Each row is a point on a tangle of strands that fork, close into loops and nearly touch. The rows are in no order.
Points whose rows are less than 32.4 apart are linked; no others are. Some points are linked to none.
J_613: [  0   2  -2  10   8   7   0  -6 -31   3   9 -27   1 -19  -6   0  -2  -8
   6  -9  11]
J_487: [ -2 -14 -12   2 -20   2 -15  26   5   8  -5  10  14   4  -4  -1 -18  14
  -7  14 -15]
J_159: [ -9  -8   1  -5  -8   6 -18  24   7   4  -6  14  20 -10  15   5 -18   7
  -6   9  -5]
J_271: [  3 -12   7  18   3  13  16 -13   7  -1  20  -2   7  -2  12   4  11  -2
  16   9  20]
J_983: [ 1 -3 26  5  9  3 13 -6 -2  4  8  1  6 -1 11  1 -2  8  5  3  4]
J_808: [  6   6   7   6   5 -13   9   6 -13   3   0 -13   2   7  -9   1  -2   2
 -11 -11  -1]
J_282: [  2  10   6 -12   6  -9   0 -12   0  -8 -23   4   3   4  26  23 -13  -2
   6  -2   6]
J_79: [ -8  -5  22   1  -5  11  12   2 -10   9   5  -8  -2  -2  -8  -3   6   3
  -6   4   6]
J_513: [ -5   3 -24  -9 -13   2  -6  10   0  18   8  -7  -8   6 -24 -17  11  20
 -16  13  -8]
J_747: [ -3 -12  29  12  14  -4  12 -12  10  -1  11  -2   3  -4  13  -3   0   7
  17   8   3]
J_818: [  1   4 -21  -9  -8  -8 -10  13 -15  -3  -1 -13  -2  -5 -27 -10  -5  -9
  -5  -6 -14]
J_204: [ -4   5 -25 -20 -10   3 -14  10   9   5   2  13  -8   2   4  -3  -3  11
   1  30  -6]
J_305: [ 15   6   5  -3   3   2  18 -37 -16 -12   3  -5  -4 -12   9   7  -3   0
  12 -15  13]
J_787: [ 1  1 21  3  7  0 13  5 -5  8 -3  5  4  2  6  8 -9  9 -6 -4  0]
J_729: [ -9  -1   3  14  -8   7   3  -4   4  -7  16  -7  -9  18   2 -22  19   0
  -1  -1  -6]
J_288: [  1  -2   4  -1   0 -13  -2  -2  -4 -12  -5   2  13   9  15  27 -17  -1
   4  -8  -5]
J_439: [ -3   9  -5   5  -1 -11 -14  10  16 -15 -13  13  10  17  27   4  -8   0
   1  -3 -12]
J_451: [ -9  17  -4  -8  -4  -4 -16  20  12   4 -13  18  14  -6  25  15  -6   6
 -10  -8  -1]
J_643: [ 12   5  11  -2   3   7  22 -23   8  -7  -6  10  -1   1  14  14   5  -1
  14  -7  14]
J_248: [-13   3   9 -12  -5  15   6   4  -7   6  10  -6  -8   0  -9  -1  11  -2
  -5   0   7]
J_257: [ -6   6   7 -10   8  -6  -1   1  -4  28 -18 -11 -12 -17 -31  -3  -9   8
 -16 -11   5]
J_621: [ -5   2   0  -7   2  12   7 -18  -8 -10   3 -10 -11 -12   4   5   7 -15
  17   5  19]
J_774: [  1   0   9  14   9  -2   2 -15 -29  -1   8 -31   2 -15  -2  -5  -3   2
   8  -7  14]
J_732: [-10  14  -1 -24  -4 -11  -8   8  -9 -10 -13  -1  -2   3   0  16 -13  -6
   0 -10  -6]
J_238: [ -3  10   1 -13  13 -11  -2   2  -8  30  -8 -13  -2  -9 -24   5  -8  18
 -19  -1   3]
J_767: [  3  -6  -3  13   5  -4   7 -15  -4 -10  14 -17  -1   2   3   1   3  -6
  12   7  17]
J_968: [  9   9  13  14  17 -20   3  -8  11  -9  -2   7   5  12  18   2   2  -1
   6  -5   4]
J_858: [  9  15   3   6  12 -13  -6   7  18  -8 -12  23   3   5  30   0   3  -2
  -5  -3   4]
J_875: [ -5   8   2 -12 -11   5   0  11  -7   8  -3  -4  -7  -2 -27  -4   5  -1
 -12 -20  -4]
J_364: [  5   1 -10  -3 -21  -6  -6  22   7   4  -5  12   6  15   1 -14  -4  16
 -10   6 -22]
J_526: [ -6   5 -17  -1  -7  -2 -13  11 -14  -1   3 -18  -9   0 -22 -21   6  -1
 -11   1  -9]
J_798: [ -2   9 -15 -14  -3   2 -18  23  17  11   1  28   2  -2  11  -1   3  13
 -13  10  -4]
J_555: [  9  -1  -9  15   9  -6  12 -20  -3  -4   5 -16  -3  -8   7   7   4   2
  11  13  27]
J_94: [ -1 -10  -5  -1 -15   8   4  -2  -4 -16  14  -3  -1   8 -10  -6   5 -15
   5  -9 -12]
J_811: [ -2 -13  12  18  -3 -18  -2   9   5   2 -12  -7   2  16 -12 -24  -4  10
  -9   9 -19]
J_511: [ -6  17 -28  -2   9   2 -10  -9 -15  -1   7 -16 -12  -9  -7   0  13 -12
  -1  -5  12]
J_432: [ -6  -8  20   7   2  -3   1  -7  -2 -14   7 -12  -4   5 -13 -12   7 -11
   9 -21 -21]
J_677: [ 15   6  -1   7   7  -2   5 -10  24  -9 -17  14  -1  10  14  -3  19  -8
   7   8   8]
J_761: [ 10   1 -10  15  10   4  12 -19   8   0   1  -5  -4  -2   7   9  14  -2
  10  16  27]
J_33: [  3  13   6   1   6  -1   6  -4 -17  -1   6 -14  -6  -3  -6  -3   7  -4
  -8 -19   8]
J_625: [  9   6  19   2   8  -1  18 -26  18 -10  -6   5  -1   2  18   7  12  -6
  21  -8   8]
J_766: [  1 -14  11  18   8 -18  -1  -7  12 -17   9  -2   6  13   5   6  -3   2
   8  -9 -25]
J_316: [  0   6   0  -6   9   8  -1  11  14  12   8  24  -2 -10  15  -2   9   5
  -6  13  11]
J_941: [  1  -8   1   8  -8   5   9  -5   2 -12  21  -6   1  12  -8  -2   9 -10
   3 -19  -5]
J_274: [ 12  -2 -25  20   1   3   1  -7  15  -5   5   5   0   4   9  -6  13  -4
   2  26  11]
J_893: [  4 -15 -12  12 -18  -6  -5  22   1   3  -5   4  14   9 -13   4 -18  10
 -10   6 -16]
J_650: [-11 -10  19  -1 -11  14  12  10  -4  17  -6  -5  -4   0 -19  -9   3   6
 -12  -1   5]
J_158: [ -1   0   4  -4  -9 -12  -5   3   7  -9  -2  -1  -7  24   9 -29  -1   7
   0   5 -30]
J_632: [-13   2 -11 -34  -4   9 -15  10   0   8   9  -1  -9  -4 -24  -5   4   6
  -1   8   0]
J_843: [ -6 -14  14  12  -7 -12 -11  11  16  -9  -9   8  16  14   9  -4 -10   7
   3  -8 -32]
J_620: [ -1   9   8  11  13  -2   5 -20 -22   1   7 -26  -7 -10   9  -7   7   9
  12  -8  24]
J_737: [ -4  -4  -7  -1  -3  -2 -13  16   3   1   0  11   3   3  14 -18  -7   8
  -4  30  -9]
J_203: [ -5  -4  17  -7 -10  20  12  -4 -16  15  -5 -10  -4 -16 -24   0  -2  -7
  -6 -20   2]
J_745: [-13  -9  21   9   3  11   7 -16  -1 -11  15 -15  -7   0   4  -7  12  -3
  20  -1   9]
J_583: [  1 -15 -12  -8 -15   8 -11  10  12  -8  -1  22   8   5  22  -9 -11   1
   9  17 -18]
J_337: [ 10   4   0   6   4   2   0   1   8   4  -2  23  13 -11  30  23 -13   5
  -5 -10   2]
J_103: [ -3 -13  12 -10   1   6   4 -15  12 -19  -4   5   0   4  11  10  -4 -15
  21   9   2]
J_676: [ 18   3   2  13  12 -10 -10  -3  27 -11 -22  19   3   5  25  -3  12  -7
   4   1   1]
J_564: [  8 -10 -24   3  -5  -3  -7   3  10 -12   0  10   9   6  12  10  -8  -5
   4  18  -1]
J_67: [ -7   2   6  -3   4 -11  -2   3  -1 -11  -1  -3  -4  13   4  -9   0  -1
  -2  11  -1]
J_2: [  1  -7  -9  12 -12  -5  -5  11 -12   0  -2 -19  -3   8 -25 -22   1  -3
 -11   1 -12]
J_539: [ 20   7   3  -2   2   8  20 -35  -6  -6  -8   1  -5 -11   9  16   2   0
  13  -2  21]
J_921: [-10   8 -19 -28   0   4 -12   3   1   1   7   6 -10   2 -10  -2   4   5
  -2  19  -1]
J_848: [  0   3 -30 -13  -6  -8 -15  13   8   1  -1   7   6   6  -1  24 -13  10
  -2   1  -6]
J_685: [ -6   2  -7  16  -6  17  -5   4 -22  17  -2 -12   5 -22 -22  -4   5 -19
   3 -31  -4]
J_293: [ -5  18  19  -8   5   7  17  -2  -3  10   5   6  -7   7   8  -1  14  11
 -11  -6  10]
J_847: [  0  19   4 -22   4  -4   6   2 -10  15  -5   3  -5   4 -10  13  -2  10
 -16 -17  -1]
J_605: [  6  -7  13  18   1  -9 -13  27   3   6  -9  12  13  -2   9 -15  -8  11
 -15   7  -6]
J_560: [ -7 -13  14  11  -1 -12  -5   1  -4  -4  -3 -18  -4  12 -11 -24   0   1
  -3   6 -18]
J_671: [  8  -6  -7  16   0  14  12 -17   9  -2  11   0   0  -1   8   9  18  -6
  13  10  22]
J_795: [  2  12   2   1  12   6  12 -18  -7  14   7  -4 -10  -9  11   6   7  16
   1   7  23]
J_807: [-12   6  -5  -5 -10   9 -12  -2 -15  -7   3 -15  -9   3  -6 -31  16 -18
   3  -8 -12]
J_524: [ -6  15 -16 -13   5  16  -7 -12 -15   9  13  -7  -8 -21  -7   6  14 -17
   5 -21  10]
J_763: [ 11  -9   8  11   0  -5   8   5   9  -5   9  15  14   9  15  15  -7   1
   1 -14  -4]
J_292: [ -4  -6   2  10  -1  -2   4   3 -17  17 -13 -20  -7 -19 -28  -8 -11  -7
  -8  -8   6]
J_224: [  2 -10   8  15   9 -14 -11  -4  24 -16   0  12   9   3  21   4  -4  -3
  14   4 -12]
J_610: [  3   0  14   2   7   1  10 -26  19 -14  -5  -2  -6   4   6   3  14 -13
  27  -1   5]
J_913: [ -5   9  -6 -14 -15   2  -1  11  -3  -3   1   3  -7   9 -16  -5   5   2
 -10 -10 -11]
J_953: [  2 -14  -8  12  -9  -8  -6   0 -14 -12   8 -19   2   6 -18 -18  -1 -10
  -2  -5 -13]
J_673: [ -2 -11  16  18   5 -11  -5  17   8   7  -9   5   7   9   1 -21  -2  11
 -11  15 -16]
J_278: [ -7  -1  -2 -16   4  11   0   8   5  14  10  15  -1  -6   2   5   5   7
  -6  23   9]
J_247: [  2 -15  -5   3 -32   6   6  12   4   4  -6   0  -3  13 -16 -27  -5   9
  -7   5 -24]
J_314: [ -1  16  -8   2   2  15   0 -16 -22   2   8 -13 -12 -16   2   3  16 -14
   9 -23  16]
J_954: [ -1   6 -26  -6  -9   3  -1  -5   1  -6  10   0 -14  12   4 -13  10  -2
   0  19  -1]
J_859: [  1   9 -17  -3   6 -17 -14  24   4  14  -3   7   7   4   0   9  -9  20
 -15   7  -4]
J_459: [-13  11  -6  -8  -8  14 -13   9 -21   4  -5 -10   1 -17 -22 -17   7 -22
   3  -6 -13]
J_721: [ -5 -21   9  -4 -19  -2  -3   7   1 -12  -7  -2  -1  14 -17 -15 -10  -6
   3  -4 -27]
J_39: [  3  -6   8  -7   1   6   8 -20  13 -17 -10   1  -5   2   5   5   8 -15
  22  11   8]
J_717: [-2  3 11 -2  4  7  4 12  9  6  5 26  4  3 15 -1  6  3 -5  6  4]
J_664: [ -1   8  10   0   7  11  16 -16   2   7   4   3  -5  -6  14   3  11   5
   5   8  23]
J_116: [  6   4  12  24  13  -9  11  -9 -10   2  11 -20   1   2   6  -2   3  10
  -1  -2  13]
J_146: [  0   0  -5   2  -6 -12  -3  -5   1 -12   7  -9 -10  22   5 -30   5   0
  -1   6 -23]
J_799: [ 2  6 22  0 12  7  3 -1 17 -1 -4 25  3 -3 24 -6  8 -4  3  7  9]
J_385: [  2 -10   2  18  10 -17   1 -13  11 -19  13  -7  -3  12   0   0   3  -3
  13  -4 -16]
J_748: [  3 -12   7  21  14 -10  -2 -11  26 -10   8  10   4  -1  16   1   6   0
  20  11  -9]
J_937: [  8  -7  -1   5   5   2  -5   3  16  -7  -6  19  11 -10  26   8  -5  -8
   8  12   8]
J_853: [  5  -1 -15  -7 -13   5   1  16   8  13  11   9   6   4 -20  16  -1  12
 -10  -8  -7]
J_857: [ -2  -3 -16   5 -18  12   1  12   3  21   9  -2  -6   8 -21 -14  14  20
 -19   6  -7]
J_10: [ -4   4 -21 -13 -11   0 -20  18   5   7  -3  11   0   4   9 -11  -8  19
  -3  26 -12]
J_864: [ -3  -9  16  22   0  -7  11   2  -4  11 -16 -18  -6   1 -24 -14  -3   1
 -13  -8   7]
J_317: [ 11   9  -8   2  16   7  -5   4  16  11   2  24  -1 -15  16   4  10   4
  -6  15  21]
J_542: [ -2  -8  15  21  -1   0  10  -6 -13  11 -14 -21  -5 -14 -21  -9  -7  -7
  -9 -12   7]
J_342: [  2   3   1   1  13 -10   3   0  -1  -4  -1  -2  -1   5  10   5  -3   2
   2  20  12]
J_832: [  2  -3   3 -11   7  10   8  -7  -8  22   7   9   4 -13   4  24  -9  16
  -6   9  10]
J_723: [ -5 -11  18   9   1  14  14 -21   4  -9  15 -11  -3  -4  11   0  12  -4
  24   8  19]
J_218: [-12  11 -13 -19   0  17 -10  -3 -12   9  12  -7  -7 -16 -17   0  11 -15
   6 -15   2]
J_819: [  7   2  -2  13   3  -1   5 -14  25 -13   1  13  -3  15  15  -9  21  -6
   3   4   2]
J_361: [  3 -15 -16   2 -12   4 -11  16  11  -8   3  20  10   4  16   2 -10   0
   1  15  -8]
J_645: [ 16   1  11   9  21  -3  -3   1  10   4  -8  16   5 -20  31  -2  -3   4
  -1  12  20]
J_503: [  2   3  -2 -10  15  -2  -4  -3  -6  18  -2   9   7 -12  16  25 -20  18
  -4  10   7]
J_523: [  5  22 -12 -16  13  -1   4 -21  -4   8  -7  -7 -16 -11  -2  12   8  -3
   1  -2  21]
J_846: [  9  11  -1  -2   6  -7   5  -8   9  -9 -18  12   1  11  19  18  -1  -6
   6   0  10]
J_862: [  2  13 -18  -7  17  -6  -3  -5  11   7 -11   5  -4  -4   7  14   3   1
   0  24  18]
J_614: [ -2   8   4 -22  -1  -5   0  11   0  18 -12   3  -1   0 -13  15  -8  16
 -13 -14  -3]
J_891: [ -7  21   4 -13  13   3  -6 -12 -25  10   4 -18 -13 -16  -2  -3   4   2
  -3  -5  15]
J_104: [  4   7   0  -1  -1   0  14   5  -1  -4   8   8   0  11   2  12   8   0
  -8 -15   3]
J_187: [  5  -5 -18  15   4   4  -1   5   8   2  15  10   3   0   7  -4  11   4
  -9  23   8]
J_263: [  3  -8  12  16  -4  -8   7   9   8  -1   2   4   7  18  -7 -10   4   4
  -8 -10 -18]
J_306: [  1 -13   5  -7  -2  -4   3   5 -16  -6  -3 -11   7  -4 -12  17 -21  -8
   2  -1  -6]
J_991: [  5   1  13  10  20  -5  -5   7   0   4  -2   9   8 -13  24   2 -11   8
  -4  17  13]
J_498: [ -6   6  -5  -6   4 -13  -8  -5  -1 -19  -2  -8 -12  17   2 -18   3  -2
   2   8  -7]
J_473: [ -3  10 -24  -7  -3  -8 -21  21  10  13  -5   7  14  -3   5  21 -12  19
 -13   2  -2]
J_681: [  2   0   1  18  -1   2   3  -6  17  -8  14   7  -2  17  12 -21  21   1
  -2   2  -6]
J_81: [ -5   3 -12 -13 -11  17   9  -2   8  -1  13  10  -8   6  -1   5  18  -4
   0   5   7]
J_912: [  3  16   2   0   7  -8  -8  16  13   0 -13  24  10   0  28   9  -3   5
 -10  -7   4]
J_590: [ 10  11  -7  -6   1   4  -1  -3  17   0 -18  19   1   1  16  18   5  -8
   4   6  12]
J_102: [  5   0 -21 -16 -10  -5  -7  14   2  11   5   0   5   5 -25  21  -9  11
  -8 -17  -9]
J_303: [  4   4  17  13  22 -24   6 -14  12 -14  -2  -2  -2   8  15   2   1   3
  14  -6  -7]
J_528: [  3  -6  14  -6   3 -10   3  -8  -4 -18  -1   0   7   7  11  19 -16  -8
  14 -13  -7]
J_874: [ 14   3  21   7  18   2   0  -7  21  -2  -9  19   0 -13  27  -4   7  -2
   9   6  15]
J_63: [  1   4  -7  -4   2   2  -3   2 -25   7  -1 -12   5 -19 -26  -1  -6 -14
  -1 -15  -4]
J_534: [ -3  -6  -6   9  -3 -13 -13  -6  24 -19 -10  11  10  10  24   6  -7  -6
  11  -3 -18]
J_929: [ -4   8   8   9   3  -1   2  -5 -13  -7  10 -17  -8   6  -2  -9  15  -9
   3 -15   7]
J_754: [-11  -7  23   7   3   5   0 -14  -5 -13  15 -19  -4   0  -6 -16  13 -10
  18 -12  -7]
J_12: [-10  -7  -3   7  -3  -2   2   1  -6  19 -21 -12 -11 -25 -36 -14 -13 -10
 -10 -12   6]
J_93: [-15  15 -14   0  -1  12 -16  -3 -15  -7   6 -14 -12  -3   0 -20  20 -18
   8  -8   3]
J_430: [ -2  -5  -1  -4   4   5  -8  14   8  -1  -4  18  12  -9  21  12 -12  -1
  -2  11   7]
J_965: [ -7  -7  14   7  -7   0   0   3  -8  -4 -11 -14  -4  -2 -22 -26   1 -15
   0 -16 -13]
J_577: [ -4  -1 -14 -14 -15  -1  -4   7  -4  -1   3  -6 -10  10  -2 -26  -5   7
  -3  25 -16]
J_297: [  0   3 -12 -10 -18   7   5  16   4   3   9  15  -4  12 -11   0   7  11
 -10  -5 -10]
J_884: [-12   4 -19 -18 -13  18  -1  -2  -2  -5  14   1 -16   4 -10  -6  17  -6
   1   0   2]
J_401: [ -2   1 -11 -14  -8   2   0   0  -8 -18   9  -2  -6   7  -8   1   2 -20
   5  -9 -10]
J_744: [  2  -4   8  12  -2  -9  10   8  -9   9  -8 -12   0   4 -18  -2  -6   5
 -18  -7   0]
J_434: [ 18   0   3  19   9  -6  -4  -1  13  -5  -5  19  16 -10  34  17 -10  -1
   1 -11   8]
J_510: [14 -6 -4 13 10  7  3 -4 15 -1 -1 17  7 -8 16  8  4 -9  6 18 17]
J_914: [  2 -15  12  14  15  -6   8 -17  19 -12   4   4   6  -3   9   5   0  -2
  24  11   0]
J_7: [ -1   5 -22 -13 -11   2  -5  12  -3   7   5  -4 -11  11  -6 -21   6  15
  -9  20 -11]
J_200: [-13   7  14 -15  -6  13  -1   4 -13  -8   3  -6  -7  -2 -10 -10  11 -11
  -2  -6   1]
J_596: [ -8 -16   8 -10  -7   7  -6  -2  17 -17  -2  14   4   8  15   4  -8  -9
  14  12  -9]
J_514: [ 20   1   8  18  12  -1   0 -20  30  -7 -17   8   3   6   6  -4  25  -3
  17  12   1]
J_570: [ -3  -9  -7   8  -5   8   2   6   3   0  14   5   0   8   4 -11   8   3
  -4  22  -2]
J_415: [  7 -10  -8   8   6 -13  -1 -16   4 -22  -1  -6   2  10   7  14  -8 -13
  16   8   2]
J_752: [-11   5 -19 -24  -3  14  -7   1  -6   4  13  -6  -9  -5 -18   4   9  -6
   0  -5   1]
J_284: [ -9  -1  -1  11   0   2  -7  -7  -7 -13  13 -21  -9  10   1 -22  17  -8
   5  -3   1]
J_207: [ -4   6   9  -3   2  -8   1  15  -2   3 -10   8   9   7  10  11 -13   8
  -7  -3  -9]
J_962: [-11  -1   3   7 -11   6  -8   3 -15  -3  -7 -14  -5  -2 -21 -35   9 -18
   1 -15 -19]
J_709: [ -5  15   6 -21   0  -5   1  -1  -6  -6 -15   7   0   2  17  22 -14  -1
   3 -11   1]
J_765: [ -4   6 -13 -23  -5  11   9   1   9   7  12  10  -6   4  -6  18  11   1
  -4  -2   5]
J_420: [  5  -6  25  15  -2   7  20 -16 -17  12   5 -13   5  -8  -3   4  -8  16
  -5  -9   5]
J_517: [  6 -11 -10  12  -6 -10  -4  15   0  -6   3   4  12  15  -3   5 -11   2
  -5   3 -14]
J_130: [  5 -10  -2  13   7 -14   4 -13   4 -21  10 -11   5   9   3   2  -1  -7
  12   0   0]
J_833: [-7 16 12 -6  4 14 15 -6  7 10 12 10 -9  1 11  1 21  5 -6  0 16]
J_243: [ -1   5 -19 -10   5 -13 -11   7   1  -3  -6   2   7   4   7  27 -16   5
   0   6   2]
J_289: [ -5 -10  23  -1  -2  -4   7   0  -3 -14   1  -6   3   9  -9  -3  -1  -7
   7 -13 -12]
J_345: [ -5  -3  -6 -22   0   3  -8   9 -11  10   1 -10  -1 -10 -26  11 -11   2
  -3   4   1]
J_131: [  1 -15  11  20  -2   4  12  -1   0   1  21  -7   9   6  -4  -2   6   1
   0   2   6]
J_653: [  0  12 -17 -21  -4   6   4   2  12   4   4  18  -1   6   1  23   2   3
  -5  -9   1]
J_424: [ 21  -8 -16  19   4   5   0 -10  20  -6  -8  12   7  -2  11   2  10  -9
  10  19  14]
J_270: [ -3  -8  -5  13 -15  14   3  10   1   8  14  -3   1  12 -10 -15  14  11
 -14  11  -3]
J_822: [ -9 -11 -13   9 -19  12  -8   6 -10  12  -8 -12  -7 -17 -33 -23   1 -13
  -4  -8  -5]
J_484: [ 11   1   9  22  12 -12 -10  13  12  -5  -5  16  17  -5  30   4 -11   4
  -9 -13   3]
J_724: [ -1 -12  -3   9 -20  -5  12  12   8  10 -19   2  -3   1 -29  -1 -16   5
 -12  -7  -1]
J_659: [ -2  -8  27   4  -1  11  18  -7 -17  20   2 -11  -3 -13 -10  -1  -4  10
  -5   1  10]
J_251: [  9  20 -11  -6  15  -7   5 -16   2   0 -13  -2 -11  -1   5  11  10  -2
  -1  10  23]
J_437: [ 10   1  20   1   2   2  20 -29 -24  -6   9  -5   0 -10   5   3  -6  11
   6 -15   8]
J_18: [-11 -17  21  18  -3  -6  -3  -3  -2  -2  -5 -21  -5   6 -21 -27   4  -5
  -1  -4 -15]
J_383: [  5  -5   8   7  -7   5   1  14   6   1  -1  23  19  -2  21  17 -11   3
  -7 -17  -4]
J_386: [ -6   0  -7  18 -11   8  -5   6 -16   7  -5 -15  -2 -14 -28 -13   4 -17
  -6 -21  -3]
J_768: [  6  -4  -2  -6   7  -5   5  -7 -16  -3   5 -13   0  -7  -4  16 -16  -8
   2   3   6]
J_308: [ 13   8 -20  -6  16   2 -11  -1  20  14 -11  18  -1 -13  15  13   3   4
  -4  20  18]
J_491: [  3  19   7 -14   9   1  13  -2  -5  15   2   9  -6   1   4  11   3  14
 -15 -15   3]
J_452: [-10   1   7 -13 -14   9   7  12  -2  14  -8  -3  -9  -2 -31  -9   6   4
 -14  -7  -3]
J_908: [ -5   9  16 -12   8   4   2  -6 -22  24 -10 -13 -10 -18 -22  -6  -3   8
 -12 -13   4]
J_496: [  7 -10 -17   1  -2   1   2  -7   7 -16  -2   5   1   4   5  17  -7 -13
  12  15   5]
J_433: [  6  -9  -5  14  -1  -7   4  10   5 -10   9   9  12  11   6   9  -4   0
  -3  -5  -7]
J_393: [ -7 -16   3  -5 -11   2 -14   4  18 -13   0  16   7   7  24  -7  -8  -2
  14  14 -21]
J_267: [  0  -3  -8  -8   9  -6  -6   7   0  28   0  -9   1  -4 -24  10  -6  19
 -16  -3   1]
J_399: [ 10   7  13  16  14 -19  -2   3   6  -3  -6   6  14   7  25   6  -9   8
  -3  -8  -2]
J_547: [ -6   1  -6 -16   1  -6  -6  11 -11   0  -1  -6  -2   0  -9   8 -10   6
  -5   7  -3]
J_62: [  6 -11  -1  11  -1 -10   0   5 -16  -4   0 -21   7   0 -24  -4 -13 -12
  -3 -11  -6]
J_916: [ -1  10 -14 -26  -5  -2  -8   8 -10 -14  -2   3  -5   1 -12   5  -7 -13
   2 -10  -8]
J_725: [ -1   5  -6  -1   9   9  -4  -9 -31  16   8 -22   3 -25 -18   5  -3  -9
   1 -14   5]
J_557: [ -3  13  15  -9   7  13   2 -12 -26  19   2 -17  -9 -19  -7  -4   3   8
  -6 -18   9]
J_668: [-10   2  11 -13  -3  11  -3   5 -21  -1  -5  -8  -2 -10 -16 -14   2 -22
   4 -10  -6]
J_82: [  5   2  -3 -18   3   6   6 -16 -18  14  10  -5  -2 -16 -13  23 -12   9
  -5 -16   3]
J_22: [ -5   8  -1 -11  -9 -12  -8   8   8 -13 -12   7  -6  21  15 -21  -5   4
   2   9 -20]
J_536: [  2   0  -7  -3  -3 -11  -6   9 -18  -5  -3 -13   3  -4 -25  -1 -12 -14
  -5 -11 -12]
J_483: [-13  -8 -13   4 -13   2  -3   7   0  12 -20 -10 -11 -19 -33 -24 -10 -11
  -4  -4   1]
J_515: [  2 -14  -5  -7 -32   7   1   7   4  -7   2   0  -4  16  -8 -19  -5   1
   3   4 -28]
J_355: [ -4   8  11   5   6   4   5 -26  -1 -14   5 -18 -10  -2   6  -7  19 -12
  22 -20  14]
J_89: [  3  -3  11  13  12  -8  -6  18   1   8  -4  11  12  -5  12  -4 -10  11
 -12   9   2]
J_76: [ -5  11   0  -7  14   4   4 -18 -17  14  10 -14 -11 -16   0   6   2  12
  -4   2  20]
J_992: [ -3 -19  12   2 -19  -7  -4  13  10  -9 -12   4   7  17  -5  -8 -13   3
   2  -5 -33]
J_458: [ -4  -9   2 -21  -2   2  -4   5 -13  14 -11 -10   0 -17 -26  17 -20   4
  -2  -7  -4]
J_554: [ -9  -5  14 -12   6  16   8   5  -5  21   8   6   1 -10  -2   8  -2  12
  -4  16   9]
J_142: [  4  12 -23 -13  -3   2   0  -3  16  -5 -10  18  -3   7   7  20   8  -8
   2   1   6]
J_574: [ -1   5  -7 -20   7  -4  -6  15   9  27   2   5   6   2 -17  13  -5  23
 -13  -3  -2]
J_553: [  6  -1  -9   8  -6   5  12   1  -4  -4  19  -4   1  13  -7   9   8  -3
  -6 -14   1]
J_167: [  5  -3  17  -3   7  -3  15 -16  -4 -15   7  -1   4   2   9  14  -9  -7
  15 -17  -1]
J_770: [  4  -3  -7   1   6 -14  -1  -2  -4  -5  -5   2  14   0  16  27 -22   2
   3   5   4]
J_16: [ 11   2   7  -3   5  -3  10 -27  -7 -18   3  -7  -1  -4   6   9  -3 -12
  18 -13  10]
J_826: [  3 -17  13  20   4 -13  -3   7  15 -12   5   6  15  12   6   5 -10   6
   5  -9 -28]
J_716: [ -5 -11 -14  -3 -14   6 -21  24   8   3   2  16  16  -6  12   0 -16  10
  -5  18  -9]
J_939: [  5  20  -9  -7   8   0   6 -23 -13  -4  -1 -10 -14 -10   0   8  11  -9
   7 -13  18]
J_788: [ -1   4   2  -3  -8  -6  -8  17   9  -6  -6  15  11  16  16   3  -8   6
  -5  -3 -10]
J_529: [  0 -14  -3   3 -31   2   8  13   6   5 -12   7  -2   9 -25 -12  -7   3
 -10  -1 -14]
J_75: [  6  -1 -15  -1   2   9  -9   2  19   1  -8  20  -1  -3  15 -14  12  -3
   1  31   6]
J_259: [ -3 -11  11 -13  -2  -1   1   7 -20   7 -11  -8   4 -10 -14  17 -27   2
  -1  -3  -4]
J_34: [ 0 -1  1 -6  9  0  7 -2 -9 -2  6 -4 -1 -4 -1 11 -6  0  4 13 15]
J_64: [-5 -1 -1 -6  0 -6 -2 12 -6 -3  1 -1 -2  6 -7 -7 -5  5 -7 11 -3]
J_935: [-13  11 -14  -1   4   7 -19   0 -21   0   6 -20 -10 -13  -9 -12  10 -16
   5   0   8]

A tip is a point with one link. Name the tips that can be reached along the links from each point below, in the order of the rows.
J_248 | J_459, J_102, J_420
J_146 | J_22
J_401 | J_511, J_737, J_503, J_104
J_12 | J_451, J_685, J_514
J_953 | J_620

How many points has the smallest loop of links through each point below? Write 0 if it is on no loop.
J_748 | 10
J_754 | 0
J_257 | 15
J_458 | 10
